Points on a hilly landscape, in no order, each with its height.
From any point a climber steps to the highest of the 2 points nearest to it. It stops when none of these is higher. Distance is the straight distance between rows; heights are no part of it.
sulo: [161 102 121 112 146 123 128 133 139 132 159 104 147 153 165  99 110 123
 194 121 109 128 139 125 120  86 217 138 143]  h=5.43
rakun: [155 130 144 131 147 105 169 118  84 188 124 112 129 115  98  95 125  82
 105 174  78 137 156  77 104 108 133 144 124]  h=0.77
pefi: [ 75 128 105  94 130 153  96 147 151 139 133 126 125 117 158 198 104 115
 128  94  67 160 130 146 105 117 136 151 142]  h=1.06
lomi: [125 164 110  73 124 147 117 137 162 143 173 153 168  76 122 120 102 147
 169  77  71 151 111 145 137 127 168 122 165]  h=3.35
mobop: [148 102 130 179  92 158 140 101 137  95  87 169  68 134 125 132 163 156
 140 167 182  96 142 187 149 123 123 140  91]  h=2.97
Mivi: [ 94 115 115 150  48 127  84 184 112 124 133 118  77 113 101 171 105 137
 189 172 166 156  87 159 118 159 155 146 155]  h=3.39
Bape: [156 159 167 158 138 136  96 120 133 103 154 152  95 150 153 107 176 124
 125 138 212  93 116 158 186 171  69 109 118]  h=4.81
tobe: [140 166 161 149 121 158 118 113 128 109 132 162 132 126 111 112 142 127
 106 167  95 139 160 137 149 166  62 132  72]  h=3.27
bibod: [139 178 178 153 105 137 129 146  95 190  93 104 133 110 123  93 130 133
 103 166  92 155 161 116 138 153  87 138  99]  h=1.25
vugu: [116  87 135  69 190 143 173 103 156 131 109  71 166 179 160  99 159 110
  78  93 102 125 140  87 136 126 108 104 162]  h=5.00
Zoke: [156 116 161 141 131 121 156  90 147 123 102 123 108 143 149  46 164 123
  99 157 157 114 158 158 175 147  63 131  63]  h=2.22
fim: [113 129 117 165  69 106 125 132 124 152 133 139  82  88 123 125  98 170
 213 140 169 130 140 170 150 101 216 148 155]  h=3.34
zare: [121  83  94  84 146 139 161 113 148  48 118 128 141 153 152 127 113 186
 103  80 113 130 122 116 124 109  47 152 109]  h=6.29
tubo: [137 128 154 178 165  96 105 148 148 150 149 126 122 159 125  56 188 123
  81 166 138 137 131  99 161 168  90  86  93]  h=5.82
Fup: [101 121  88  99  78 159 135 107 142 124 158 122 151 104 154 116 112 173
 182 121  89 105 173 156 133  87 153 190 137]  h=4.60
Nek: [125 173 119 142  95 136 153 144 102 102 169 149 156  47 100 165 132 126
 157  91  88 173 111 179 143 146 113 155 118]  h=4.24
bagil: [108 141 127 106  85 171  90 132 124 137 171 135 169  72 134 110  66 106
 116 126 116 127 123 134 101 116 189 142 167]  h=4.36
bigi: [126 155 123 100 122 115 102 147 136 164 168 159 141  96  89 123  73 130
 183 114 102 153 114 131 119 109 221 115 160]  h=3.40
risus: [121 156 132 114 154 163 113 116 135  91 148 180 134 115 106 112 114 119
  88 164  58 144 149 124 116 153  51 129  72]  h=2.87
dup: [ 95 142 138 121 146 172 128 115 138  97 146 157 146  84 123 123 102  71
  89 150  70 157 132 143  84 155  49 127 101]  h=2.56
teduz: [124 120 122 156 162 111 106 134 169 135 148 154 146 160 133  87 174 138
  90 152  84 154 134 128 151 159  57  84  94]  h=6.65
zem: [159 124 101 119 162 135 171 143 153 104 178 115 186 115 172 113 130 138
 190  75  80 145 125 154 119  93 147 135 143]  h=5.29
lafog: [139 122 123  96  84 136 173 114 114 105  92 149 148 153 101  93 120 191
 109 122 158  79 159 100 143  94 141 125 118]  h=2.04
poze: [171 112 127 118 190 144 183 111 117  83 174  68 163 130 133 109 170 112
  88  80  77 131 122 102 130 113  93 150 133]  h=3.93
gudi: [128 106  99 127 124 110 108 114 140 130 143 141 103 125 187 179 165 128
 169  94 169 109  92 148 162 127 108 147 149]  h=2.35
Bovev: [148 107 120 126 133 135 102 127 132 127 176 129 146 176 155 152 105 110
 177 129 129 126 145 108  96  93 214 136 158]  h=4.83
veniz: [144 134 138 184 108 141 103 140 126 124 110 153 121 122  93  91 131 109
 124 194 123 136 152 119 116 176 101 110  93]  h=3.71
kope: [148 142 110 198 123 119 101 142  92  88 118 168  75 109 122 168 143 158
 148 170 224  88 114 117 129 131 125 121 142]  h=2.88
sop: [115 104 156  78 196 101 130 140 126 162 150  65  84 159 142 114 161  33
 120 159 120 171  88 138 122 181 137 119 117]  h=1.40
rafim: [105 114 122 108 147 128 189  93 115 142 107 148 164 123 129 108 115 106
  93 119  68 129 159 132 104  97  78 148 104]  h=2.01
Pife: [ 97 144 151 113  84 130 153 121 108 145  87 123 161 115 158 121 107 143
 138 130  98 116 191 165 134 103 127 184  92]  h=3.49
Dov: [150 132 141 131 148 142 168 161  71 131 136 100 115 121 107 126 161  49
 153 217  80 144 140  79  98 151 141 170 110]  h=1.32
Guraz: [133 124 112 161  91 116  97 142 103 118 133 152 127 108  78 153  92  86
 156 142 143 125 112 117  84 151 162 118 151]  h=2.03
dodal: [142  97 105 118 123 143 190  86 144  89 117 119 159 131 145  98 136 126
 133 120 103  95 154 170 128  76 127 161  90]  h=4.74
sapul: [129 141 134 111 152 142  93 148 132 160 142 146 152 130  89 141  69 118
 147 112  87 152 120 102  93 104 224 108 173]  h=3.70
batur: [109 169 143  98 165 142 170 183  82 127 146  96 124  89 133 153 168  59
 164 181  67 159 119  88 118 137 101 167  85]  h=1.64
ruze: [ 87 115  89 152  42 155  78 130 122 139 161 125  98  94 127 162  94 121
 166 161 156 148 114 148 108 155 148 151 157]  h=3.53
vot: [144 129 129 153 160  61  99 138 113 142 115 127  95 144 114 163 122 121
 115 111 180 123 118 101 113 117 172 106 138]  h=2.10
dok: [165 126 152 128 158 117 158 122  89 152 146 118 115 130 113 118 167  56
 117 198  86 138 155  85 119 141 123 155 116]  h=1.07
miri: [160 117 143  99 156 125 175 109 130 146 140  56 118 120 136  71 178  75
  71 139 105 125 145 110 147 126  64 159 115]  h=2.95
resu: [155 113 114 111 145 145 227  98 120  78 119 107 159 121 126  77 159 124
 107 116  91 108 148 143 149  84 100 165  89]  h=4.15
kad: [149 128 136  91 121 109 129 133 116 136 151  84 115 135 153 119 150  86
 166 114 142 128  94 167 150 125 202 134  90]  h=2.00
navu: [123 169 145 170 101  99 128 132  82 190  88 143 134  92  76 129 114 129
  92 122 149 148 102 117 128 133 110  89 160]  h=1.05
ged: [109 143 129 148 123 142  75 108 153 153 134 200  92 129 118 161 124 146
 112 131 126 142 139 138 155 175  71 100 137]  h=6.31
gural: [149 145 134 140  78 122 117 162 104 117 138 104  77 145 148 178 159 145
 188 156 190 129 108 165 184 156 176 170  98]  h=2.98
Fetif: [ 78 122 111 135  62 109  94 127 128 162 154 127 102  91 121 137  45 127
 143 129 173 148 113 161 110 120 195 157 161]  h=3.74
Nonat: [ 97 125  88  96 106 159 150 102 143 101 123 146 190 117 106 133 106 162
 109  70  98 118 121 130 131  96  95 121 159]  h=6.07
Nuvel: [132  87  97  96 107 153 160 104 151  56 129 130 150 140 159 119 117 152
 133 113  99 115 139 151 111  79 104 154  99]  h=5.42
nasu: [143 104 113  95 127 132 114  94 138  97 100 128  80 176 163  73 131 152
  98 138 212  70 118 124 148  95  95 112 122]  h=3.89
Tupe: [142 106 122  87 164 142 168  84 140 114 101 134 176 176 133 117 159 127
  88  91 126 107 111  77 143 106 108  93 152]  h=5.66
sebez: [137  92 123 145  87 138 127 101 149  87  73 151  81 156 132  99 128 161
 118 168 164 107 149 167 144 104 108 144  81]  h=2.80
gonu: [141  84 116 122 140 102 186  96 132 126 126  88 133 131 178 119 155  80
 143  69 150 107 101 180 144 115 116 124 128]  h=3.10
rakis: [109 113 131 103 152  64 174 154 117 200  64  74 140 143 123 101 131 152
 112 105 144 138 119  79 145 103 185 111 144]  h=4.80
belo: [128 137 115 137  77  90 125 156 139 156 101 102 145 128 113 109  98 173
 151 115 127 119 150 127 106 107 180 129 133]  h=0.92
ratet: [136 122 144 131 196 120  90 154 144 170  91 134  88 150  96 188 108 105
  99 133 113 141 131  95 138 157 200 104 123]  h=1.46
vugag: [113 147 132  96 167 154 120  78 171 114 124 202 124 154 107 110  91 142
  81 127  80 136 148 116 139 127  77 120  94]  h=2.48
zunu: [150 124 155 136 154 125 161 107 121 137 115 104 123 143 162  60 166 102
  98 175 115 126 160 126 153 133  78 155  71]  h=2.52
Nuvul: [109  99  82  59 135 153 147  99 176  82 107 151 147 158 146 153 112 183
 100  77 117 112 116 108 132 111  77 124 149]  h=7.07
mut: [ 96 117 104 163  48 126 118 114 133 137 149 144 108  90 103 118  52 154
 158 123 172 111 152 161 115 100 175 141 174]  h=3.55
lobil: [139 117 105 131 139 148 131 118 161  32 180 197 103 142 118 149 149 126
 133 151 147 121 122 133 152 174  54 150  87]  h=5.88
kodu: [ 86 109 124 110 175 133 106 103 190 114 144 222 103 171 127 122 111 127
  84 132  97 146 139 137 146 144  68 105 106]  h=2.25
nam: [146 133 140 122 155  98  97 190 107 129 122  97 100 154  99 158 147 109
 146 185 133 165  92  91  96 189 178 119 102]  h=1.00
bapar: [151 131 158 218  84 137 144 126 118 108  64 164  81 121  88 137 144 161
 136 175 191 111 153 175 117 133 139 127 114]  h=3.13
Lar: [151 111 122 126 189 138 137 122 157 126 128 115 161 151 141  93 168 134
  79 126  64 137 116  89 116 134  48 105 109]  h=8.16
Nute: [119 147 122 162 127  89  65 132 153 114 128 107 122 128  86 156  63 146
 100 135 163 135 147 102  74 129 128 109 146]  h=5.36
sizi: [133 123  95 109 135 148 184  99 132 107 130 153 205 113 109 118 125 136
 120  68  78 128 102 112 118  91  86 100 165]  h=5.35
mulef: [110 113 122 144 137 111 144 117 138 109 138 138 157 106 142 172 119 154
 124  62  94 137 135 150 128 127  81 158 115]  h=4.30
mekuz: [133 145 124 128 106  96 143 171  83 107 123 142  96 127  79 166 132 139
 202 167 209 124  73 133 144 164 199 150 128]  h=3.19
loziv: [ 86 172 164 153  97 142  92 123 146 163 140 187 125 103 109 134  98 110
  96 145 145 159 118 149 143 217  84 116 139]  h=5.81
nifiz: [170 101 118 110 146 133 193  80 112 148 112 138 177 148  94  95 146 118
  88 133 105 108 124  62 117  84 118  96 157]  h=4.62
zus: [101  81 120 127 186 120 159 144 112  94 152 127 156 115 153 153 102 163
 116  38  73 137 151 130  98  96 119 162 133]  h=3.90
Kep: [164 139 135 148 111 120 155  99 105 156 106 138 155 116 113 123 157 116
 121 110 119 109 125 130 148 118 128 130 109]  h=2.33
navaf: [153 156 178 181 123 133 136 141 130 113 142 136  82 147 134  75 193 127
 127 170 199 112 133 164 185 200  89 111  92]  h=4.53
duto: [ 91  92 103  83 153 110 179 124 148 111 103 111 193 140 174 132 162 161
 145  67 123 125 117 116 149 111 124  92 189]  h=7.79
Lape: [100 109  93  79 107  99 160 141 158 127 106 110 181 138 161 105 151 175
 159  93 120 112 143 120 162 118 146 106 170]  h=7.10
Geri: [131 148 134  91 153 133 126 109 124 130 153 123 150 135 148 172 141 107
 126 102  88 113 155 128 144 129 137 176  95]  h=1.86
nosug: [ 86 122 159 120 230 132 112 162 169  80 186 128 112 163 171 138 165  84
 109 122  87 156 157 135 134 189 116 123 103]  h=1.71
tuko: [108 112 118 108 140 133 100 111 163 167  99 134 137 148 153 167 126 137
 124 101  98 125 132 126 126 124 143 122 162]  h=1.27
sope: [104 123 139 118 166 135  76 136 156 154  99 174  83 143  91 207  88  92
 118 146 106 145 131 114 122 164 205 115 162]  h=1.60
bup: [ 96 122 110 117 104 109  93 135 141 177  94 127 123 131 127 145  86 149
 128  97 126 126 140 120 113 112 164 130 152]  h=1.10
faruk: [157 141 146 188  83 134 131 131 119 110  88 164 108 111  64 115 125 152
 111 172 154 107 149 140 120 144 109 115  98]  h=3.37
Vizut: [116 183 117 108  99 143 130 127 137 133 169 146 166  64 118 135 100 128
 156  82  85 143 119 170 144 112 139 146 147]  h=3.72
duf: [136 141 123 130 140 136  75 142 141 124 151 158 106 143 139 171 158 125
 136 148 123 135 135 116 146 180 104 120 119]  h=7.09
tari: [153 118  82 131 124 142 116 124 135 115 147 142 157 151 120 128 118 169
 142  95 140  93 120  80 104  74 164  82 175]  h=6.20
Muli: [164 117 130 155 135 100 130 117  99 137 114 123 125 138 116 121 141 115
 119 112 147  98 126  95 116 112 148 103 123]  h=1.94
bosep: [139 125 165 115 173 171 150 135 104  99 170  76 112 152 153  95 163  16
 133 179 112 124 157 114 105 166 123 151 102]  h=1.41
nuvil: [123 145 128 198  52 165  93 133 126 125 130 148  69 114 119 158  98 181
 128 162 198 114 134 158 145 130  93 117 152]  h=2.65
fona: [ 74 115 135 141 197 133 111 136 185 109 153 201 112 133 116 175 117  95
  95 118  69 165 146 133 131 183  74 109 117]  h=2.09
mas: [107 152 162 150 158  97  90 155 112 181  91 143  77 124  70 188  89 139
  92 123 143 170 107 123 122 151 172  96 127]  h=1.29
nutas: [150 128 119 155 127  81 107 179 115 108 122  57 134 151 106 128 106 122
 150 157 117 142 148 102  70 114 173 134  99]  h=0.65
Dase: [123  79 106 123 119 117 149  93 143 122 110 105 115 141 191  99 145 120
 139  92 183  69 118 172 150 110 128 116 137]  h=3.33
Vedi: [114 146 105 138  79 117 112 129 100 151 145 169 136  76  99 161  98  97
 159 112 151 134  77 153 118 139 165 101 171]  h=2.21
Pilem: [164 133 154 189 126 123 154 142 119 130 111 150  99 130 105  79 186 110
 122 209 147 128 152 129 169 194  91 129  87]  h=4.16
mub: [129  95 127 119 172 124  96 102 155 120 150  90 104 173 176 143 161  66
 123  89 151 101 103 147 128 147 115 102 148]  h=3.32
peve: [172 132  98 136 152 122 123 152 120 133 146 114 170 131 132 131 169 111
 157 116 116 147  62  96 120  96 158  71 151]  h=4.52
zol: [142 166 156 134 103  79  98 165  98 158 120 105 100 143 104 170 116 169
 148 151 161 150 110 127 141 140 177 138  97]  h=2.53
sogu: [131 116 127 149  59 153 119 108 135 112  54 147  91 132 109  96  94 199
 105 157 178 110 133 144 126  82  97 121 110]  h=2.58
sor: [118 137 133 119 145  65 150 147 111 191  85 120 143 119 119  94 122 172
 145  85 159 138 107 104 149  99 165  84 164]  h=5.30
Zup: [114 147 149 137  66 129 130 168 114 148 106 103 131 113 162 156 140 149
 182 146 103 170 112 195 147 139 125 160  89]  h=2.64
zami: [150 106 113 161 120 105  77 159 143  85 118  80 130 164 124 111 105 143
 126 155 119 119 156  99  65 117 132 128 103]  h=0.48
Dos: [103 108 133 110 153 144 177 100 119  97 128 155 151  95 118 106  89  97
  92 120  59 150 140 123  72 106  43 134 118]  h=2.29
Gorim: [163 143 171 143 171 117 117 123 125 144 135  93 101 139 116  39 186 111
  62 146 183  90 121 112 162 155  78  87 117]  h=5.10
nat: [122 121 119  96 157 165 102 140 132 163 158 145 125 160 149 187  98 105
 149 118  82 151 139 128 102  91 223 131 160]  h=4.20
pap: [110 130 119 150  75 113 140 107 118 173  73 117 167  99  99  75 101 126
  91 119 136 138 111 117 109 116  84 101 164]  h=0.86
lopeg: [134 121 126 126 160 150  79 115 138 134 144 182 105 152  91 210 124  89
 135 137 123 122 119  95 115 168 167 108 175]  h=1.73
bur: [126 129 123 165  91 123 142 147 117  91 144 142 128  89 127 186 139 150
 140  92 118 161 117 172 140 149  54 147 109]  h=4.75
rared: [130 173 148  95 118 120 163 133  92 216 115 115 138  92  94 117 154 103
  97 143  60 172 127  93 136 110 131 150 133]  h=0.44
fug: [147 134  82 132 114 142  92 140 139 135 134 130 177 114 125 127 132 152
 141  88 113 114  88 111 115 101 147  94 170]  h=5.34
digi: [128 111 134  93 167 143 107 131 168 149 107 102 143 161 164 154 138 131
  94 100  94 125 137 119 137 128 140 137 117]  h=1.48
sike: [ 85 156 147 147 129  98  91 207 107 101 123  95 115 113  73 129  80  89
 141 194 134 174 115 118  56 196 135 135 118]  h=4.43
Poz: [100 153 160 146  68 141 151 150 116 164  81 114 121  91 164 131 112 128
 149 158  86 182 136 206 131 138 108 166  95]  h=2.84
giger: [124  79 111 137 113  97 146 100 111 118  93 116 116 149 166  97 122 154
 131 115 216  56 125 135 142  79 127 115 145]  h=3.56
mome: [134  82 130 116 173 112 154 105 146 103 142  65 119 145 174 110 140  77
 116  56 137 127 102 162 117 133  72 117 128]  h=3.11
rig: [173 164 165 145  92 124 117 161 106 151 122  88  86 136 143 160 161 163
 148 147 175 137 105 155 168 143 166 141 100]  h=2.78
damoz: [164 107 142 126 167 115 146  92 124 140 109 106 109 150 117  46 166 104
  76 137 166  98 111  91 141 135  82  90 128]  h=4.59
zunek: [105 162 135 106 110  87 171 143 105 188  75 127 167 114 128  98 135 200
 145  91 150 118 126 118 175 125 151  94 172]  h=5.78
vutef: [141 125 114 142 136 141 113 137 107 110 135 162 140 143  92 182 111  75
 174 154 132 122 105  90  84 178 158 117 164]  h=1.89
Lirir: [ 98  93 116 140 201 139  93 142 186 121 133 158 115 153 166 172 122 107
 116 123  75 165 130 139 111 158  86  99 138]  h=1.96
nul: [154 165 188 145 109 110 160 131 101 188  93  78 121 139 147 109 154 150
 112 143 137 142 148 127 176 146 115 158  87]  h=1.54
vis: [107 146  98 134  87 121 134  95 131 158 145 188 131  82 127 172 111 129
 155  84 152 126  93 170 145 112 124 117 178]  h=2.42
div: [141  87 140  97 178 142 147  95 167  74 146 106 148 181 176 115 134  92
 107  85 116 132 134 136 104 114  80 127 117]  h=2.86
famu: [140 108 137 127 172 134 142 122 149  75 162 106 125 138 160 129 159 108
 101 116  95 124 146 145 122 145  65 151  72]  h=2.54
guga: [122 141 112 191 144  80  60 142 146 103 123 154  81 133 100 157 104 161
 111 143 198 108 130  98  92 127  85  86 143]  h=4.91
bib: [149 130 136 113 112 103 145 152 103 157 136  75 134 115 157 123 164 131
 158 140 111 171  89 170 159 135 161 151  70]  h=2.32
tuk: [147 132 176 123 129 117 148  93 139 146  82 122 101 164 154  70 156 152
  80 139 187 112 144 149 188 144  65 120  96]  h=2.02
nefis: [125 131 113 164  77 105 115 125 108 153 140 131  62 128 136 178 138 161
 194 146 198 121 124 149 174 109 179 160 145]  h=3.17
duron: [114 107 110 122 116 100 138  94 112 143 111 143 116 146 141 121 117 187
 147 102 200  56 140 102 144  71 159 138 173]  h=3.28
Tolem: [153 154 151 152 124 132 166  95 119 144 107 157 143 110 106 142 143 130
 103 122 119 128 136 131 150 135  63 129  93]  h=2.77
suvag: [ 99 133 119  87  68 178 105 105 141 133 151 143 174  84 120  87  64 154
 109 104 128 106 137 138 112 105 147 150 166]  h=4.89
popa: [118 177 145 122 155 151 155 171 105  81 152 117 127  95 141 165 162  83
 161 165  67 145 151 109 115 163  89 179  66]  h=1.90
Bitim: [111 167 158 144  76 149  93 141 128 170 118 136 141  82 127 150  92 115
 101 129 130 163 104 156 127 173  96 127 147]  h=5.44
gori: [ 77 144 123  86  75 166 155  95 138 123 136 137 146 105 139 138  84 165
 134 106 100 106 183 162 138  94 105 191 105]  h=4.02
Tum: [109 145 120 125  70 157 100 116 127 153 113 140 139 100 130 140 109 136
 111 124 116 126 125 163 122 131  87 135 124]  h=4.93
Pali: [ 95 128 146 116  74 113  89 150 119 154 160 112 139  63 128 104  51 111
 125 132 169 161 111 162 105 129 213 156 149]  h=3.92
mepi: [100 136  94 116  96 131 121  74 132 143 135 183 109 126 137 177 109 162
 122  85 148 103 123 139 166 100  99 141 150]  h=2.69
Lazib: [152 101 108 127 109 148  87 137 145  77 105 107 147 171 120  92 101 177
  99 152 127  93 151  84  81  88 122 116 119]  h=0.30
zufof: [103 126 108 136  99 158 163 129 146  97 137 140 141  81 145 110 123 143
 186 123  78 122 163 199 112  81 160 178 117]  h=5.18
seke: [104 129 113 122  75 119 103 193 101 104 121 126  97 126  77 177  97 133
 205 196 168 145  75 128 114 178 182 157 136]  h=3.31
Deve: [113 159 122 175  64 145  81 124 103 158 141 141  75 102 101 173  94 180
 124 142 196 129 109 119 141 123 121 127 174]  h=2.79
Pesir: [103 149 132 141 128 106  73 170 143 132 116  91 129 105  90 134  61 107
  93 124 119 159 125 103  62 137 167 112 139]  h=4.90
sulur: [157 129 122 122 143 145 116  90 150  69 168 161 102 152 148 120 167 127
 105 133 175  93 121 149 166 159  75 126  90]  h=5.28
viba: [107 143 165 143  96 136 155 120 121 143  95 123 120 125 163 139 111 137
 130 151 106 123 183 183 142 139  95 193  70]  h=3.14
Rovo: [173 119 114 122 167 128 205 123 132  98 184  94 190 109 133 119 167 117
 134  77  61 144 114 121 139  98 122 143 137]  h=4.50
nikap: [167 121 120 109 171 143 149 140 132 108 170 113 163 133 169  90 134  99
 205 118  80 156 128 144 123  95 185 127 128]  h=4.82
zize: [175 109 130 131 182 147 122 120 127 143 140 116 144 157 138 150 160  68
 136 117 118 148  92  92 109 128 159  86 158]  h=3.91
zil: [175  98 122 144 147 108 179  79 113 145  98 136 130 134  93  69 164 115
  66 153 143  93 125  66 128 101  79 101 131]  h=3.94
zanet: [120 141 117 153 129 157 104 153 164  89 168 198 124 144 131 142 164 122
 160 174 142 128 119 125 153 207  68 133 130]  h=6.41
Duli: [145 116  94 155 111 151 114 109 148  59 168 178 107 114 124 167 129 148
 133 118 115 131 126 157 142 145  49 146  98]  h=5.31
Kapu: [149 102 151  93 162  94 164 117 103 172 158  56 103 143 139 104 168  38
 117 126 125 155  88 134 131 129 156 129 142]  h=1.57
dom: [136 160 115 188 117  84 115 164  71  94 122 169  86 101  82 180 128 134
 176 153 206 111  91 131 124 142 150 124 156]  h=3.03
rut: [ 98 173 162 177 105  87  99 151 103 177 102 140  94  95  83 162  71 132
  96 112 192 156  98 145 110 144 137  93 161]  h=1.19
tibev: [144 111  89 179 117 133  81 128 121  97 146 156  78 130 139 154 157 146
 151 157 192  87 105 115 132 127 105 111 141]  h=2.73
mebam: [102 124  93 105  99 128 139  70 131 165 135 164 127 143 143 143 118 183
 140  92 160  89 141 124 164  92 147 144 164]  h=2.96
pim: [138 125 134 116 140  51 107 158  95 154 121  92 104 136 116 144 136 139
 145 126 184 161  72 128 130 120 197 112 105]  h=2.31
Velut: [ 98 137 146 134 115 106  62 175 131 155 120 103 114 118  97 153  77 105
 133 154 128 186 116 118  66 174 163 116 119]  h=4.63
goset: [146 100 117 125 134 128  92 109 162 109 116 169  98 170 151  94 123 174
  97 140 166  96 130 101 146 127  91  86 108]  h=4.26
Mil: [176 135 131 113 156 134 171 116 120 124 155  41 143 111 138 100 196  99
  88 100  99 138 118 104 148 131  81 144 122]  h=3.42
dil: [157 122 127 121 139 108  87 164 106 114 141  66 132 151 123 139 143 107
 158 153 121 138 115  94  90 132 197 135 106]  h=0.82
Renuk: [130 145 134 124 163 147 136 121 123  76 165 138 136 131 150 170 134  99
 136 121  76 127 159 121 121 143  87 167  80]  h=2.23
togof: [ 78 129 131 150  86 173 163 143 123  92 121 140 144  46 129 132 128  94
 156 150  81 136 158 214 104 108 140 181 112]  h=4.71
Ziker: [146 147 116 124  70 156 153  96 113 114  64 156 135 124  98 101  98 191
 101 134 164  91 133 137 137  94 107 127 122]  h=2.34
zef: [115 121 124 159 127 117  60 118 144 129 113 186  87 147 116 125 100 174
  98 153 189 108 131  98 117 124  78  81 135]  h=4.61
gever: [ 51 140 129  93 143 161 117 135 144 138 131 117 155 100 172 148  93  88
 119 115  60 147 144 144  69  97 121 143 127]  h=0.87
Pazev: [ 93 137 117  87  75 164 134 101 153 117 147 138 192  85 132 113  71 155
  89  74 134 120 110 146 140 119 109 138 176]  h=5.39
Roba: [ 93 147 115  75 103 121 148 129 129 143 101 148 170 108 127 120 145 212
 147  76 151 101 143 101 177 120 147  87 188]  h=6.36
Paz: [ 91 124 127 161  61 176 126 153 117 108 109 128 145  58 110 110 107  92
 139 182 112 134 149 207  82 121 181 157 123]  h=4.34
zabe: [150 105 109  97 154 128 167 109 129 108 129 147 193 162 121  78 128 169
 146  82 145  92 140  74 130  88 165  60 185]  h=7.46
Zizo: [129 105  87 152 140 132  75  99 134 122 150 154  77 155 162 165 152 135
 130 122 187  85 123 108 135 118 117 121 160]  h=2.55
napi: [152 149 145 120  92 123 154 104 114 134 109 134 171 116 102  91 119 189
 136 105 147  72 175 112 162 100 180 145 139]  h=1.72
Sis: [119 168 112 160  93 115  96 123  78 157 149 143  63 118 141 189 128 190
 168 130 197 118 118 124 167  99 159 141 164]  h=3.00
nonu: [112  83 131  83 172  99 175 120 119 179  92  64 152 166 152  85 152 106
 106 107 111 133 144  86 124 115 163 126 156]  h=4.47
dufip: [152 100 149 117 199 143 135  98 134 140 140 107 134 172 148 137 163  44
 113  87 153 128  97 119 123 140 139  88 165]  h=3.57
digud: [129 114 156  91 198 123 104 152 132 166 112  71 103 152 147 140 169  86
 112 147 104 171  96 112 133 168 159 115 106]  h=1.26
Gedut: [104 129 169 115 227 137 154 150 134  95 189  90 105 148 178 104 160  39
 122 142  91 150 158 125 112 174  87 146  91]  h=1.58
nudir: [194 137 108 184 125 112 150 148 113  80 139 112 124 112  72 123 164 122
 157 141 154  96 125 125 118 103 203 115 127]  h=4.51
lunap: [148 162 196 141  95 114 134 126 131 161  79 101 110 169 151 102 139 191
 103 136 178  94 157 126 167 142 106 134 103]  h=1.81
gunaz: [102 133 126  75 121 152 138 140 131 138 110 106 188 128 141 107 109 148
 125 120  72 114 161 107 100 102 153 139 130]  h=0.50
lalev: [117 189 149  96 142 161 151 131 105 185 127 108 160  94 105 124 126  95
  86 117  41 143 159 106 114 103 132 153 120]  h=0.18
vobi: [158 122 157  92 152  98 155 128  84 155 162  77 101 147 121 106 155  71
 145 134 142 143  86 136 140 129 207 120 119]  h=1.78
fen: [102 105 138 132 229 147  77 153 195 108 155 128 114 171 180 134 158 110
 106 130  68 151 154 128 131 154 105 114 104]  h=1.82
vumiv: [174 127  92 183 122 107 104 146 115  92 166 139 135 123  94 144 133 156
 176 116 158  84 107 108 110  73 183 103 170]  h=5.25
Mirav: [119 127 121 108 114 110 121 160 123 144 120  98 181 114 109  71  75 163
 141 113  96 127 152 108  87  91 189 128 162]  h=0.74
Dez: [133 111 147  81 195 120  88 183 106 132 127  78  91 158 114 150 159 105
 133 190 109 184  85  96 121 172 170 116  80]  h=1.12
bosu: [127 105 134  82 181 141 159  96 140 129  94 135 177 176 129 127 134 158
  97  86 142 104 137  71 130 101 162  75 184]  h=6.44
fonov: [137 110 105  76 117 179 116 131 134 100 108 119 189 163 139 106 112 171
 117 139  90 113 156  85  88  90 137 119 130]  h=0.25

Call two points neighbours if one is among the 2 nearest of the other. Go from one point of each pair to the other, from neighbour to neighbour, staying as high as possible. Name the lowest point that can't be avoided.
Nute and Lar: gonu
zabe and Lar: zil
Nuvul and zabe: sizi
zem and sulo: nikap

For each start below, name the point where the climber stops.
rut: giger
Kapu: zufof
Lazib: zufof
nul: zem
rakun: mome
Mirav: mome
fim: Nonat
